Points on a hilly landscape, in no order, each with its height.
A ball rolls from a point to the lowest of its 2 nearest points, and stops where none of them is lower. Distance is the straight distance between rows; heights are no part of it.
K_320 height 388: [110  65 136 100  86 100  88 134 105 108  63 116 100 128 107  76  66 119
  98 111  54  79  95 109  85  63 106  88 103 132  99 115 107  82 111 119
  97 117 123 145  73 133  97  98]
K_821 height 334: [ 98 101  95 107 107 119  85  89 108  89 114  64  98 104 104 106  91 117
  90  80  92 115 128  76 125 115 112 113 136  62  76 102  95  84 129 123
  87  72  99 110 121  87 110  81]
K_853 height 443: [117 113  82  82 105  96 104  98 108 113  84 145  94  98 140  81 126  96
 111 124 131  97  85 115  89  94  87 124  90 106 115 101  86 116  78  84
 110 124  74  67  55  90  81 119]
K_554 height 430: [143 102 131 119  79  97  76 136  95  90  61 126 115 105 118  61  88 114
 110 114  83  97  87 103 109  58 129  98 113 131 102 110 128 108 134 142
  92  93 143 152  81 121  88  94]
K_794 height 405: [102  66 131  87  90 102  93 125 107 113  64 117  95 132 105  76  66 116
 102 120  69  83  91 108  79  64  93  94  95 134 100 123  99  88  98 107
  94 124 107 131  68 130  90 108]
K_210 height 257: [121 146  43  99 102  77 107 111  99  66  74 125 113  66 125  83 134 103
 113 111 101 139  94  65 112 101 122 102  76  84 114 108  98 114  99 134
 147  91  80  18  91  59  76 103]
K_176 height 539: [ 95 127  88  95 107  92 112  98 102  80  97 102  90  89 103 105 112 104
 100  94 119 120 111  92 120 126  79  98  88  86  93  85  95 110 112 105
  90 100  94  85 111  89 102  89]
K_225 height 200: [112 113  99  87  96 108  86 119 118  91  76 107 100 105 112  76 101 115
 114 111 102 110 111  78 122  79 100 112 118 104  88 113  95 105 124 130
  82  88  96 102 100  97  98  95]
K_811 height 482: [ 92  88  99  67  97 104 104 100 105 128  84 132  84 112 125  87 101  87
 117 127 114  85  88 121  69  85  88 126  92 117 116 110  92 109  54  72
 115 129  70  90  49 106  82 131]
K_486 height 67: [114 118  95  94 106 115  75 123 118  91  80  97 102  85 101  64  96 108
 108 106  88 116 123  72 129  68 121 125 123  92  92 122 107  91 120 141
  95  62 102 108 119  94  96  96]
K_284 height 146: [ 87 110  88  78 103  96 108  94 104 103  95 116  85  93 111  97 106  95
 104 108 125 106 104 107  96 112  80 103  92  95  97 100  95 105  87  90
  92 109  81  94  88  96  99 108]
K_2 height 323: [115  78 122 126  72  89  93  89 117  74  99  84 103 148 105 110 104 122
 121 103  79  84  88  90 107  95  84  96 131 110  75  91  91 126 149 109
  58 126 133 107  82 112 135  83]
K_146 height 422: [121 121  75  80 105  99  97 108 115 109  75 147  98  88 138  71 129  96
 113 123 127 105  92 103  99  84  96 125  96 107 114 111  88 111  83  98
 114 106  72  63  66  86  81 114]
K_361 height 492: [121 125  91  93 107 113  77 127 118  97  69 123 105  68 105  47 101  91
 114 119  96 111 116  84 121  51 122 123 104 107 107 135 118  90  97 133
 107  65 103 108 107  96  81 108]
K_558 height 635: [ 94  70 106 117  95 130  80  68 101  97 134  43 105 117 106 121  69 107
  83  67  83 101 111  92 101 128 117  93 137  60  82 101  97  66 118 101
  85  78 101 127 127  87 111  82]
K_599 height 329: [108 138  84 106 122  75 143 116  88  81 108 110 106  84  61 110 136  94
  78  77 119 115  86 100 120 123  79  71  63  95 133  59  91 115  89  98
 138  94  84  49 119  82  80  77]
K_279 height 706: [100 126  70  96 125 110 114  89  84  93 120  97  89  77  86 106 107  89
  74  77 119 128 128  88 119 135 105  98  90  67  90  96 101  89 106 111
 123  66  88  92 115  76  85  75]
K_344 height 538: [134  79 138 125  77  99  74 138 102  93  77 101 104 117 106  78  89 122
 110  94  55  76 100  95 108  55 134  91 135 116  98  98 120  92 140 135
  88  97 137 152  83 122 118  78]
K_66 height 247: [128 119 104  93  95 106  81 132 117  87  68 119 109 100 116  64 104 113
 118 118 100 113 100  78 127  66 104 116 113 114  96 119 103 112 125 137
  88  81 105  99 101  97  89  98]
K_515 height 392: [100 112 103 108 106  73 113  77 101  93 105 110 100 105 100 102 103  94
 105 121 128  92  68 126  90 120  58 107  61 116 109  87  94 136  96  72
  75 143 106  84  94  99 100 115]
K_921 height 271: [107  81 107 112 103 125  68 103 116  98 107  57 102 110 108  87  79 122
  92  81  69  95 122  79 119  83 129 116 154  71  88 110 101  71 130 128
  87  73 101 127 120  95 113  83]
K_182 height 133: [126 118 112 107 100 115  69 130 113  86  80 101 107  80  99  58  95 105
 114 106  76 107 116  73 131  54 131 121 127 102  96 121 120  94 124 150
  93  62 122 119 117  99  98  97]
K_900 height 311: [ 95 117 109 121 104  95 107  90 101  70 116  69  94 102  90 130 108 112
  99  76  96 115 120  83 131 136  84  96 107  76  86  75  98 107 128 107
  79  92 115  99 129  94 116  77]
K_764 height 353: [ 71  68 114 106  82  85  96  74  95 104  99  80 101 119  82 128  69 101
 113 113  89  85  90 114  65 110  83  91  81 123  84 110  99 110 107  81
  71 141 119 112  99 121 129 121]
K_611 height 328: [133  95 122  99  93  99  89 129 111 106  59 135 109 126 121  60  90 114
 107 131 104  93  83 108  98  62  96 106 101 133 105 121 103 110 117 117
  91 107 109 125  70 116  71 104]
K_866 height 541: [ 88 101 103 102 124 113 130  86  70 118 154  86 106  88  63 121 105  65
  70  84 115 101 100 108  98 128  95  77  70  95 110  89 101  89  82  74
 105  68 100 111 140  91  84  90]
K_657 height 197: [ 87  93 111 108  87 100  98  86 109  86 105  76  93 116  96 119  91 115
 108  91  94  99 111  93 104 115  86  94 117  89  78  94  96 100 124 100
  63 112 111 115 110 105 127  94]
K_332 height 377: [143  73 131 129  73  86  86 117 111  81  87 101 117 160 112  85 107 130
 109 108  78  82  75  90 117  69 102  97 133 123  85  92  97 129 157 127
  74 109 136 120  73 122 113  75]
K_728 height 429: [ 78 104 115 113 105  72 106  86  90 115 116  82 116  96  50 130 101  80
 102 118 122  83  69 128  86 117  72  88  57 135 122  88  99 136  89  63
  86 108 109  96 141 122 116 111]
K_989 height 366: [ 64  69 117 113  90  97  95  74  87 109 122  62 106 104  79 141  72  96
  98  94  90  89  99 107  73 123  99  79  88 102  85 104 109  92 104  74
  78 115 116 123 133 113 124 116]
K_144 height 258: [103 133  89  97 117  79 140 104  87 110 122 128 106  79  78 113 145  72
  84  93 126  97  72 137  95 114  89  89  74 107 147  54  83 118  53  68
 135 109  88  58  95  96  90 103]
K_473 height 624: [ 85  53 111 119  86 126  83  63  94 101 138  40 113 116 102 132  58 103
  86  70  76  92  98  97  85 131 119  78 123  71  81 105 103  64 110  87
  87  90 108 127 132  90 115  93]
K_163 height 513: [ 96 130  89 103 113  94 113  96  94  75 107  90  92  86  91 115 110 105
  93  82 110 128 122  86 130 136  85  97  90  76  90  81  98 103 118 111
  99  89  98  88 123  84 100  78]
K_749 height 361: [104 121  60  69 106 110  99 108 114 122  84 138  93  75 123  77 126  81
 105 112 122 107 114 104  97  80 115 129 109  96 116 115  94  95  58  92
 135  91  63  74  70  95  86 110]
K_289 height 189: [118 153  35  99 109  78 112 108  91  76  80 124 104  60 114  88 138  98
 105  97 109 137 105  78 105 109 126  97  80  80 118  97 100 108  87 123
 159  91  80  20  83  68  80  95]
K_742 height 598: [ 75  68 105  99 102 122 105  67  75 116 142  64 106  98  92 126  69  82
  77  83 102  98 103 102  84 134 109  77  88  85  87 102 112  73  89  78
  94  81 101 125 130  97  95 106]
K_248 height 370: [ 57  38 115  75  91 110  94  87  93 121 101  80  97 117  97 117  50 115
  94 105  68  85  95 103  70  83 105  87  89 115  75 125 100  72  79  85
 110 129  95 114 101 120 108 134]
K_617 height 313: [107  99  97  75 102 109  90 121 116 119  67 131  91  98 122  63 100  96
 113 124 112  95 104 104  94  66  99 118 103 118 112 124 102  96  79 103
 106 100  76 104  73 107  76 114]
K_287 height 308: [ 65  76 110  89  90  96 101  80  95 109 104  88  92 111  90 121  77  98
 107 109 102  92  97 109  72 111  85  89  85 109  85 108 102 100  90  81
  80 127 102 117 101 114 117 123]
K_365 height 483: [ 71  99  91  83 108 104 117  84  85 116 122  99  87  87  93 114  99  78
  87  96 122 104 108 111  89 125  92  93  86  90  96  95 106  91  71  78
 102  97  84 112 107  99  96 111]
K_716 height 180: [102 132  91  99 121  77 141 108  90 101 122 120 108  84  63 114 140  79
  82  92 127 102  70 125 105 115  78  80  66 107 141  58  84 119  68  75
 129 101  87  54 114  92  90  93]
K_83 height 463: [131 121 110 106  96 110  74 130 106  93  59 134 107  68 112  47  91  92
 121 123  92 104 105  93 110  51 127 110 103 121 108 131 135  97 103 138
 102  75 127 133  95 104  76 110]
K_309 height 473: [104 139  93 114 114  82 123 107  91  62 106  79  98  89  78 124 118 109
  89  72  97 128 117  75 141 143  82  90  79  79 104  67 101 112 124 120
 113  87 105  75 133  81  91  65]
K_776 height 647: [ 98  82  98 113 105 136  84  65  93  98 138  49 107 109 105 118  69  99
  73  67  93 110 116  92 104 138 115  94 123  58  84 102  97  68 116 107
  91  61 103 123 126  82  98  75]
K_662 height 465: [ 80  75 107  66  95 102 103  98 101 125  85 120  83 117 114  96  84  94
 117 127 106  86  88 117  65  84  86 116  86 119 104 116  95 104  58  74
 111 133  77  99  56 114  88 133]
K_706 height 369: [117  86 130 100  92 105  84 137 103 111  55 122 100 105 113  61  71 111
 104 113  70  86 104 106  91  59 114  94 105 130 104 122 121  84 109 125
 100 105 121 149  77 126  87 101]
K_274 height 446: [ 86  85 122 141  77  83  94  72 103  82 117  55 104 113  74 144  94 106
 113  89  84  83  98 108  92 118  83  86 108 109  87  88 104 116 130  81
  61 124 135 112 128 115 146  96]
K_575 height 662: [ 96  83 107 119 107 130  98  61  83  99 149  51 109 105  92 126  74  85
  74  66  97 107 111  99  98 146 108  81 105  68  88  98 100  71 110  94
  88  65 111 125 136  84  96  77]
K_983 height 381: [ 98 110  97 116 112 116  97  79  94  84 128  65  96  97  96 121  94 108
  83  69  98 122 129  82 125 137 104 102 117  59  80  91  98  87 125 115
  93  71 104 111 128  84 103  73]
K_299 height 434: [107 101 103 107 106  78 112  76 100 102 100 125 100 117 114  93 101  96
 107 134 127  87  65 125  79 112  62 117  64 117 105  98  89 135  94  72
  79 151 102  84  68  97  89 123]
K_600 height 268: [107 133  85 104 123  78 152 119  86  93 119 117 114  88  51 114 145  85
  76  79 120 105  74 110 109 112  85  68  72 102 141  55  83 115  74  90
 147  93  83  38 112  85  80  79]
K_560 height 354: [ 64  33 121  87  83 102  89  92  98 115  97  82 103 127  91 122  47 123
  99 100  49  81  91 103  68  79 104  87  92 123  75 127  95  74  94  91
 103 134 110 114 100 122 121 125]
K_470 height 339: [ 95 119 104 107 108  71 115  83  98  97 113 104 102  95  81 112 110  86
 100 113 128  94  67 129  94 122  62  97  57 117 122  77  96 134  84  69
  85 127 105  83 112 104 105 109]
K_778 height 335: [ 65  38 116  96  78 103  88  85  99 110 105  69 105 127  92 129  54 120
  98  94  55  81  93 101  71  94 107  85 105 107  74 121  98  72 105  87
  93 130 110 119 112 114 129 120]
K_747 height 299: [117 142  46  86 108  92 109 103 102  99  85 142 100  62 127  87 144  90
 104 104 124 123 106  99 102 101 119 113  93  89 122  93  90 103  74 100
 147  98  74  35  69  80  88 102]
K_536 height 324: [108 133  90 100 119  82 150 110  88 114 127 129 124  88  57 119 155  72
  78  91 121  94  57 131  94 103  96  79  82 110 155  48  69 120  52  73
 149 100  89  37  96  94  90  98]
K_880 height 581: [ 77  78 111 107 111 112 111  73  71 118 150  65 113  94  73 129  82  71
  79  87 106  95  99 105  84 133 103  72  74  97  99  97 111  82  87  70
  91  78 108 124 145 101  94 104]
K_528 height 468: [110 114  87  85 105  91 112  88 102 115  95 142  92  97 133  92 124  87
 110 120 132  90  78 128  80 108  83 126  81 105 123  86  85 121  63  69
 111 135  79  67  53  91  89 126]
K_595 height 487: [ 94  84 117 143  88  99  91  79 108  73 134  45  95 115  92 142 102 120
 110  71  79  91 114  88 114 121  97  92 140  71  79  82 101  98 130  92
  70 102 122 116 124  97 143  77]
K_797 height 531: [127  79 132 122  83 106  74 134 112  91  88  84 101 121 103  84  95 128
 115  90  57  77 107  83 117  59 128  99 151 101  94  98 108  93 141 133
  82  92 125 136  95 113 125  76]
K_946 height 386: [105 141  89 112 117  74 138 118  89  67 102  92 105  90  64 116 126 102
  81  74 107 121  95  85 131 135  77  75  63  91 126  61  96 116 109 110
 130  91  91  55 131  79  80  66]
K_140 height 469: [ 90  87 121 145  81  88  93  76 106  74 127  49  97 113  84 145 101 113
 114  77  81  87 107  98 106 122  88  88 126  91  83  83 103 108 131  86
  63 114 130 112 126 106 146  85]
K_876 height 544: [118  67 139 116  77 100  81 139 106 102  76 102 101 125 104  81  76 122
 103  93  42  73 100 100  98  61 125  87 126 117  98 104 112  79 131 124
  91 109 131 153  83 125 117  82]
K_537 height 502: [100  81 113 135  90 106  84  89 111  75 127  49  94 120 100 128 102 127
 112  74  76  93 118  80 119 112 106  99 155  67  75  88  96  94 135 107
  73  94 115 115 114  94 140  75]
K_336 height 387: [ 53  47 110  72  95 110  99  79  85 124 108  81  94 110  98 119  58 102
  96 108  87  91  94 104  67  95 106  89  83 110  77 119 106  80  67  77
 114 122  87 114 100 118 101 137]
K_707 height 283: [104  92 109  78  97 108  92 120 115 113  67 123  92 114 115  69  90 106
 110 123 104  94  99 103  92  70  91 109 104 118 101 121  98  99  95 107
  90 108  86 115  75 111  84 109]
K_421 height 368: [ 84  92  92  67 101 107 101 102 108 122  86 119  83 100 116  86  99  92
 108 116 117  96 105 108  85  89  92 114 100 105 102 113  99  97  67  86
 106 110  68 102  74 106  89 120]
K_418 height 428: [104 137  96 117 123  83 137 116  86  67 112  81 104  95  52 126 124 105
  79  64 100 122 105  77 136 137  79  78  69  86 117  65  94 110 117 114
 129  78  97  66 143  80  80  60]
K_19 height 259: [ 93 110 110 112  96  98 103  87 108  76 109  74  92 108  97 122 103 112
 107  86  99 107 116  88 120 126  82  96 112  83  81  82  97 108 127 104
  67 103 114 104 118 100 123  85]
K_859 height 731: [100 132  51  87 123 107 119  96  83 106 114 120  88  65  95  99 121  78
  76  84 126 124 124 100 107 121 115 103  94  73 101  99 100  89  79  99
 144  75  76  78  94  76  83  85]
K_431 height 419: [ 77  77 120 133  76  77  90  71  98  93 108  61 107 113  74 140  80 100
 113 101  83  81  91 117  75 116  83  87  91 123  90  99 104 120 125  79
  62 135 133 111 120 120 144 108]
K_415 height 445: [ 87  63 120  73  94 100  99 106 103 120  76 119  87 130 108  89  71 104
 112 129  94  86  85 113  66  73  84 107  85 130  99 122  92 100  74  88
 102 133  88 109  58 123  87 125]
K_216 height 566: [ 93 130  85  93 114  87 122  99  93  89 108 112  90  79  92 108 120  90
  91  90 126 116 106 107 112 128  79  91  76  90 107  77  98 107  90  92
 103 101  88  82 109  88  95  91]
K_213 height 447: [ 69  92  91  69 103 102 113  87  91 122 111 110  82  93 105 109  99  81
 100 109 123  97 101 117  78 111  94 104  89  99 100 101 103  97  56  71
 108 112  76 104  84 104  94 126]
K_643 height 270: [104  95 114 112  83  93  99  89 115  75  96  86 100 129 107 108  99 117
 116 102  95  96  97  91 110 108  76  99 114 102  77  91  92 120 136 106
  56 122 121 102  95 105 126  91]
K_949 height 611: [ 77  60 110 108  94 124  95  64  84 109 139  51 109 108  96 129  61  93
  81  79  90  97 102  98  82 135 112  76 102  81  82 104 109  68 100  81
  86  89 107 126 134  98 106 104]
K_802 height 139: [ 97 124  68  78 110 106  98 105 109  98  89 116  90  80 109  83 110  98
  98 103 120 123 122  87 115 100 102 113 103  84  92 112  95  96  98 112
 110  80  73  85  99  88  93  96]
K_556 height 563: [ 85  81 107 100 120 121 121  78  61 127 162  69 116  91  71 121  87  54
  71  87 106  92  95 107  85 130 107  71  67 101 106  96 106  83  77  69
 103  65 105 119 141  94  81  97]
K_906 height 356: [130  70 129 129  70  89  88 109 116  78  95  89 108 157 108  97 109 128
 119 104  72  78  83  84 114  75  99  95 140 114  80  91  93 124 153 119
  67 113 133 115  75 118 130  72]
K_765 height 511: [ 82 107  94  94 117 105 122  86  80 109 133  94  91  85  80 119 104  77
  77  85 121 107 110 108 100 132  91  86  81  85 100  90 104  90  84  81
 101  85  93 110 123  94  94  96]
K_869 height 254: [117 149  37  93 111  89 117 104  92  91  88 134 100  56 113  93 143  90
  99  94 119 129 112  93 101 108 127 102  90  81 118  92  96 102  75 108
 161  92  79  30  74  76  87  96]
K_823 height 263: [ 86 119 103  98 109  80 122  89  93  96 116 103  95  89  77 117 112  85
  95 100 126 103  87 120 100 126  67  87  67 105 114  77  99 117  84  76
  88 109  99  92 120 102 105 101]
K_929 height 360: [ 98 122 109 124 112  98 112  89  94  71 127  66  98  96  77 134 110 108
  86  66  97 120 123  84 134 142  86  92  99  72  91  73  99 101 124 107
  92  80 115  99 141  89 104  69]
K_438 height 587: [ 98 134  81  93 120  86 133 102  87  97 115 120  92  72  85 110 129  81
  86  86 129 113 100 117 105 124  85  87  74  92 121  70  96 106  75  83
 123  99  85  74 104  89  89  91]
K_54 height 517: [100 118  75  68  96 106 112  93 103 129  92 146  93  87 136  97 132  74
 109 107 121  92  98 129  76 102 110 136 107 101 131  85  87 106  41  67
 139 117  71  68  46  98  90 128]
K_152 height 742: [102 138  46  83 116 101 119  98  89 111 104 133  91  60 107  98 135  77
  85  89 127 121 119 108 100 113 119 109  99  80 112  92  95  95  64  93
 151  88  74  61  76  82  88  94]
K_413 height 749: [107 142  37  82 110 106 115  95  95 116  99 140  99  59 112  96 142  77
  89  90 122 119 123 107  95 103 135 119 110  81 118  96  93  92  53  90
 166  86  76  51  64  85  88  98]
K_112 height 384: [ 83 113 110 107 112  75 119  94  91 112 125  97 117  95  47 128 115  75
  94 112 128  88  66 123  96 117  71  83  58 125 129  80  91 133  80  64
  96  97  99  82 141 113 108 103]
K_391 height 217: [130 102 124 124  97 113  63 134 108  83  94  79 104  90 100  72  98 117
 116  91  62  93 115  70 132  56 141 120 150  93  97 105 121  91 139 153
  88  65 131 129 114 100 115  84]
K_347 height 152: [ 75 101 103  92 101  87 112  83  92 107 110 100  89  96  87 117  97  87
 104 108 122  97  92 119  84 123  75  92  74 105 101  92 101 113  81  74
  83 119 100 105 106 107 108 116]
K_551 height 467: [108 103  97  96 107  84 113  82  99 112 100 137  93 109 127  92 113  89
 108 131 130  84  65 129  76 109  73 127  72 111 116  94  86 129  74  66
  97 147  87  75  54  93  85 129]
K_65 height 565: [100 133  73  86 113  88 125  99  91 106 106 133  90  70 109 104 136  79
  94  94 131 108  96 124  95 119  93 102  83  94 125  69  92 107  62  78
 128 110  79  65  78  89  92 104]
K_263 height 337: [112 132  51  75 106 103 100 106 110 111  82 144  96  68 127  79 136  87
 108 111 124 116 111 101 102  88 116 124 102  92 117 108  91 100  67  99
 137  91  68  55  70  87  88 107]
K_185 height 540: [ 99 128  77  80 104  95 122  92  93 118 104 139  92  76 122 104 136  72
 100 101 127  96  92 135  81 115 100 118  91  99 131  70  88 110  45  65
 132 120  80  66  59  94  93 120]
K_80 height 374: [144 126  74 103 107  91  92 114 111  99  70 166 123  87 151  64 145 110
 110 132 120 110  73  90 109  68 110 127  88 113 119 121  91 120  93 111
 129 100  84  37  72  74  65 125]
K_962 height 35: [104 121  79  84 110 111  85 113 114  95  84 103  94  85 105  74 102 103
 102 105 104 123 123  76 125  84 112 121 113  84  90 121  98  92 111 128
 104  67  84  93 112  89  93  94]
K_161 height 290: [136 112 114 100  92 102  82 133 112  94  61 129 113 109 121  57 100 116
 113 124 104 102  89  92 117  59 105 109 110 128 101 118 109 115 127 132
  89  91 114 116  88 106  79 102]
K_175 height 481: [119 115  98  89 105 113  80 130 116 107  63 128 101  75 112  49  98  93
 114 121  99 100 114  92 109  52 117 117 104 116 111 134 120  89  92 123
 105  79  98 117  95 104  77 109]
K_310 height 312: [ 71  55 115 103  81 109  89  84 105 106 112  64  99 122  96 125  66 117
  97  88  70  88 102  96  80 104 106  86 118  93  75 113 102  77 110  90
  80 117 106 125 116 109 127 110]
K_806 height 448: [139 118 121 114  87 105  73 133 101  86  61 130 112  81 115  53  91 103
 118 119  91 104  97  94 116  54 131 106 109 127 104 121 133 106 121 143
  95  78 138 138  94 107  83 103]
K_865 height 523: [116  68 124 127  85 110  74 121 118  89 108  64  97 126 100  98  97 134
 114  81  55  75 110  77 119  67 126 104 164  82  86  96  99  84 140 123
  80  93 114 129 100 101 136  71]
K_4 height 401: [ 66  80 120 124  95  89  97  77  81 114 125  59 114  97  61 144  83  87
  98  98  99  84  94 114  79 125  92  77  77 117  98  97 113 104 103  66
  79 108 120 118 148 120 124 112]
K_297 height 31: [ 83 105  97  85 102  91 109  86 101 103 100 109  86 100 103 105  99  92
 106 112 125 100  93 115  86 116  72  99  82 104  99  95  96 112  86  81
  83 123  91  99  90 102 104 113]
K_993 height 396: [141 119  83  95 107  97  92 115 114 108  70 162 113  96 146  62 134 105
 112 133 126 101  79 100 105  69 101 129  92 116 117 120  90 119  94 102
 118 104  82  59  66  83  65 121]
K_408 height 249: [ 85  79 112  96  86 106  94  94 113  99  96  83  92 124  99 108  82 117
 105  97  87  94 108  92  94 100  93  97 122  94  78 107  95  92 120 104
  68 111 103 120 102 109 123 101]
K_723 height 244: [119  89 118 117  99 119  66 124 116  93  97  68 102 104 103  78  89 122
 104  86  61  89 120  76 125  65 133 116 157  84  91 106 109  79 137 138
  86  75 114 131 114  99 117  82]
K_649 height 332: [ 89 121 108 107 114  78 124  95  95  96 124  99 107  92  55 124 119  82
  89  98 126 100  77 116 105 122  68  81  61 112 123  75  94 123  87  75
  95  97 102  84 140 106 103  95]
K_721 height 302: [ 96  93  96  97 105 124  79  99 112  99 103  71  97 105 104  90  82 114
  88  86  88 108 126  79 117  97 117 115 136  72  81 112  97  77 124 123
  87  72  93 118 118  95 105  90]
K_773 height 342: [ 73  82  98  68  99 110 102  98 105 121  91 102  84 105 108  93  83  98
  98 112 107  95 107 102  83  90  93 105 102 101  91 118 100  88  76  90
  98 109  74 114  86 110  95 118]
K_85 height 414: [ 54  68 103  70  99 106 106  82  83 128 113  95  87 101 101 115  76  86
 100 110 107  91  97 112  68 104  99  96  81 107  90 108 107  93  54  69
 115 119  80 113  90 114  97 137]
K_478 height 347: [135 132  68  99 105  87  95 115 110  86  72 151 119  84 146  70 138 112
 113 128 116 121  80  80 117  79 106 119  85 106 110 115  90 121 104 119
 124 101  84  35  82  67  70 115]
K_687 height 693: [ 96 111  79  97 120 120 108  78  86  99 127  85  93  86  94 107  94  89
  69  77 115 123 126  91 114 135 105 100  99  66  86 102  99  81 106 108
 108  64  90 107 119  79  86  79]
K_971 height 516: [107  71 117 127  86 110  77 106 119  85 116  55  96 126 102 111  99 133
 114  79  64  84 111  77 117  85 118 103 164  74  78  94  96  87 139 115
  76  94 111 121 104  97 140  74]
K_970 height 304: [130 139  51 102 103  78 103 112 104  74  75 141 122  73 143  77 142 108
 114 121 105 130  83  68 112  89 117 109  78  96 117 111  95 118 101 127
 142 100  80  14  84  59  73 113]
K_207 height 720: [101 123  52  87 126 118 109  85  85 105 118 103  91  73  96  94 106  79
  66  82 121 128 129  91 113 123 118 106  97  66  91 114 101  86  92 108
 140  60  78  89 103  72  81  78]
K_192 height 423: [ 84  51 127  82  88  99  95 112 106 114  74 110  95 135  99  93  59 116
 104 122  68  84  87 108  70  69  88  95  90 133  91 125  93  88  89  98
  97 132 106 120  69 129  98 118]
K_775 height 551: [ 98  50 135 105  80 104  85 128 111 107  83  94  99 131  99  92  65 127
  96  92  32  72  99 101  88  64 115  87 123 117  89 112 104  69 118 112
  96 120 123 143  90 124 119  94]
K_804 height 338: [ 68  62 114 115  83 104  92  73  94 104 122  58 104 113  87 139  71 108
  98  86  79  87 102 101  77 119 104  81 109  93  77 105 104  82 111  82
  76 114 115 125 127 107 130 111]
K_732 height 219: [ 92 121  70  77 110 102 110  99 100 105  98 122  84  78 111  95 116  89
  97 102 128 116 114 102 102 111  94 108  97  86  99 100  96  97  81  95
 112  96  72  84  89  90  93 101]
K_219 height 341: [ 95  95  90  63 103 113  96 114 113 132  75 130  86  95 124  71 102  86
 110 119 112  89 109 108  84  68 103 128 106 113 116 120 103  91  53  86
 125 105  63 100  64 109  75 122]
K_6 height 261: [ 72  88 106  90  95 102 104  85 100 105 106  87  88 105  95 116  85 100
 100 100 106  99 105 102  85 116  86  92  97  94  85 103 101  95  96  87
  77 112  97 116 108 107 113 113]
K_317 height 351: [126  94 124  96  93 104  85 135 108 110  54 130 102 108 118  57  83 108
 110 124  91  92  95 107  94  59 106 102 100 132 109 125 112  96 106 121
  97 104 112 136  74 121  75 105]
K_672 height 382: [ 72  73 116 120  83  75  93  71  88 106 100  73 109 110  75 133  69  94
 114 118  93  82  84 123  65 114  81  92  68 133  93 106 101 123 110  76
  73 143 124 109 108 124 130 121]
K_842 height 412: [147  94 133 123  78  93  79 135 100  86  70 113 118 127 116  68  97 123
 109 109  83  93  82  97 118  57 123  98 123 128  98  99 115 117 148 140
  84  96 142 140  80 124  97  84]
K_100 height 438: [ 68  91 120 122 102  78  97  84  82 121 116  67 120  95  50 139  89  80
 100 113 110  77  81 123  80 119  84  82  63 136 114  95 106 126  98  64
  84 106 114 107 149 128 122 114]
K_839 height 402: [102 115 104 124 120 111 108  81  87  81 136  63 100  95  82 130 101 103
  80  62  98 121 126  86 130 144  97  94 103  64  88  83  98  90 123 110
  97  69 112 107 138  81  96  67]
K_402 height 315: [ 80  89 100  76  96 109  99  98 108 111  90 101  87 110 106  95  87 105
 101 109 106 100 107  99  91  96  88 102 105  98  88 113  98  92  95  99
  83 107  84 113  94 107 103 112]
K_623 height 497: [100 102  87  67  97 107 103 100 109 131  84 140  87 101 134  87 118  82
 113 119 121  87  93 123  75  87  99 135 102 111 124 103  91 108  46  71
 127 120  65  79  46 102  84 129]
K_196 height 676: [ 94  94  96 105 116 126 108  68  80 103 142  70 100  94  89 117  84  82
  68  72 108 112 116  97 103 142 104  88  96  69  90  99 102  75 103  96
  96  66 100 120 128  84  89  81]
K_741 height 284: [ 83  59 118  98  82 112  88 101 113 106  97  76  96 132  98 108  70 124
  99  94  63  84 105  93  85  86 104  92 126  98  79 114  96  76 116 104
  78 116 103 127 104 113 123 103]
K_953 height 242: [105 101 102  82  98 112  88 118 118 104  71 109  95 104 112  72  93 111
 108 113 101 101 111  89 108  74  98 110 116 106  94 119  99  94 110 118
  85  93  89 113  95 104  95 103]
K_267 height 177: [134 117 122 120  92 113  65 133 102  76  82 101 109  78 101  61  98 107
 122 103  71 104 108  73 134  53 140 119 131 106  96 113 131 103 131 159
  92  62 144 127 114  99 104  93]
K_571 height 395: [139  83 131 119  77  94  84 128 110  87  76 108 114 145 113  77 100 127
 110 109  79  86  84  93 115  64 109  96 130 124  91  99 100 118 149 131
  75 104 133 130  78 122 105  81]

For each start below, name the point where the ball stops.
K_876 -> K_6
K_176 -> K_716
K_842 -> K_657
K_391 -> K_962
K_80 -> K_289
K_537 -> K_6
K_551 -> K_823
K_839 -> K_657
K_794 -> K_225
K_623 -> K_225
K_983 -> K_962
K_775 -> K_225
K_749 -> K_289

Call two points neighbours if one is among the 2 nearest of the other. Go from one point of each pair to the other, from neighbour to neighbour, staying as low as possible. Name the highest point that can't be avoided.
K_310, K_962 -> K_839
K_225, K_716 -> K_438
K_962, K_289 -> K_528
K_297, K_962 -> K_732
K_6, K_225 -> K_421

Write out the way that a ball takes from each point below.
K_146 -> K_993, K_80, K_478, K_970, K_210, K_289
K_216 -> K_176, K_163, K_309, K_418, K_946, K_599, K_600, K_716
K_54 -> K_623, K_811, K_662, K_415, K_192, K_794, K_320, K_706, K_317, K_611, K_161, K_66, K_225
K_806 -> K_554, K_842, K_571, K_332, K_906, K_2, K_643, K_657
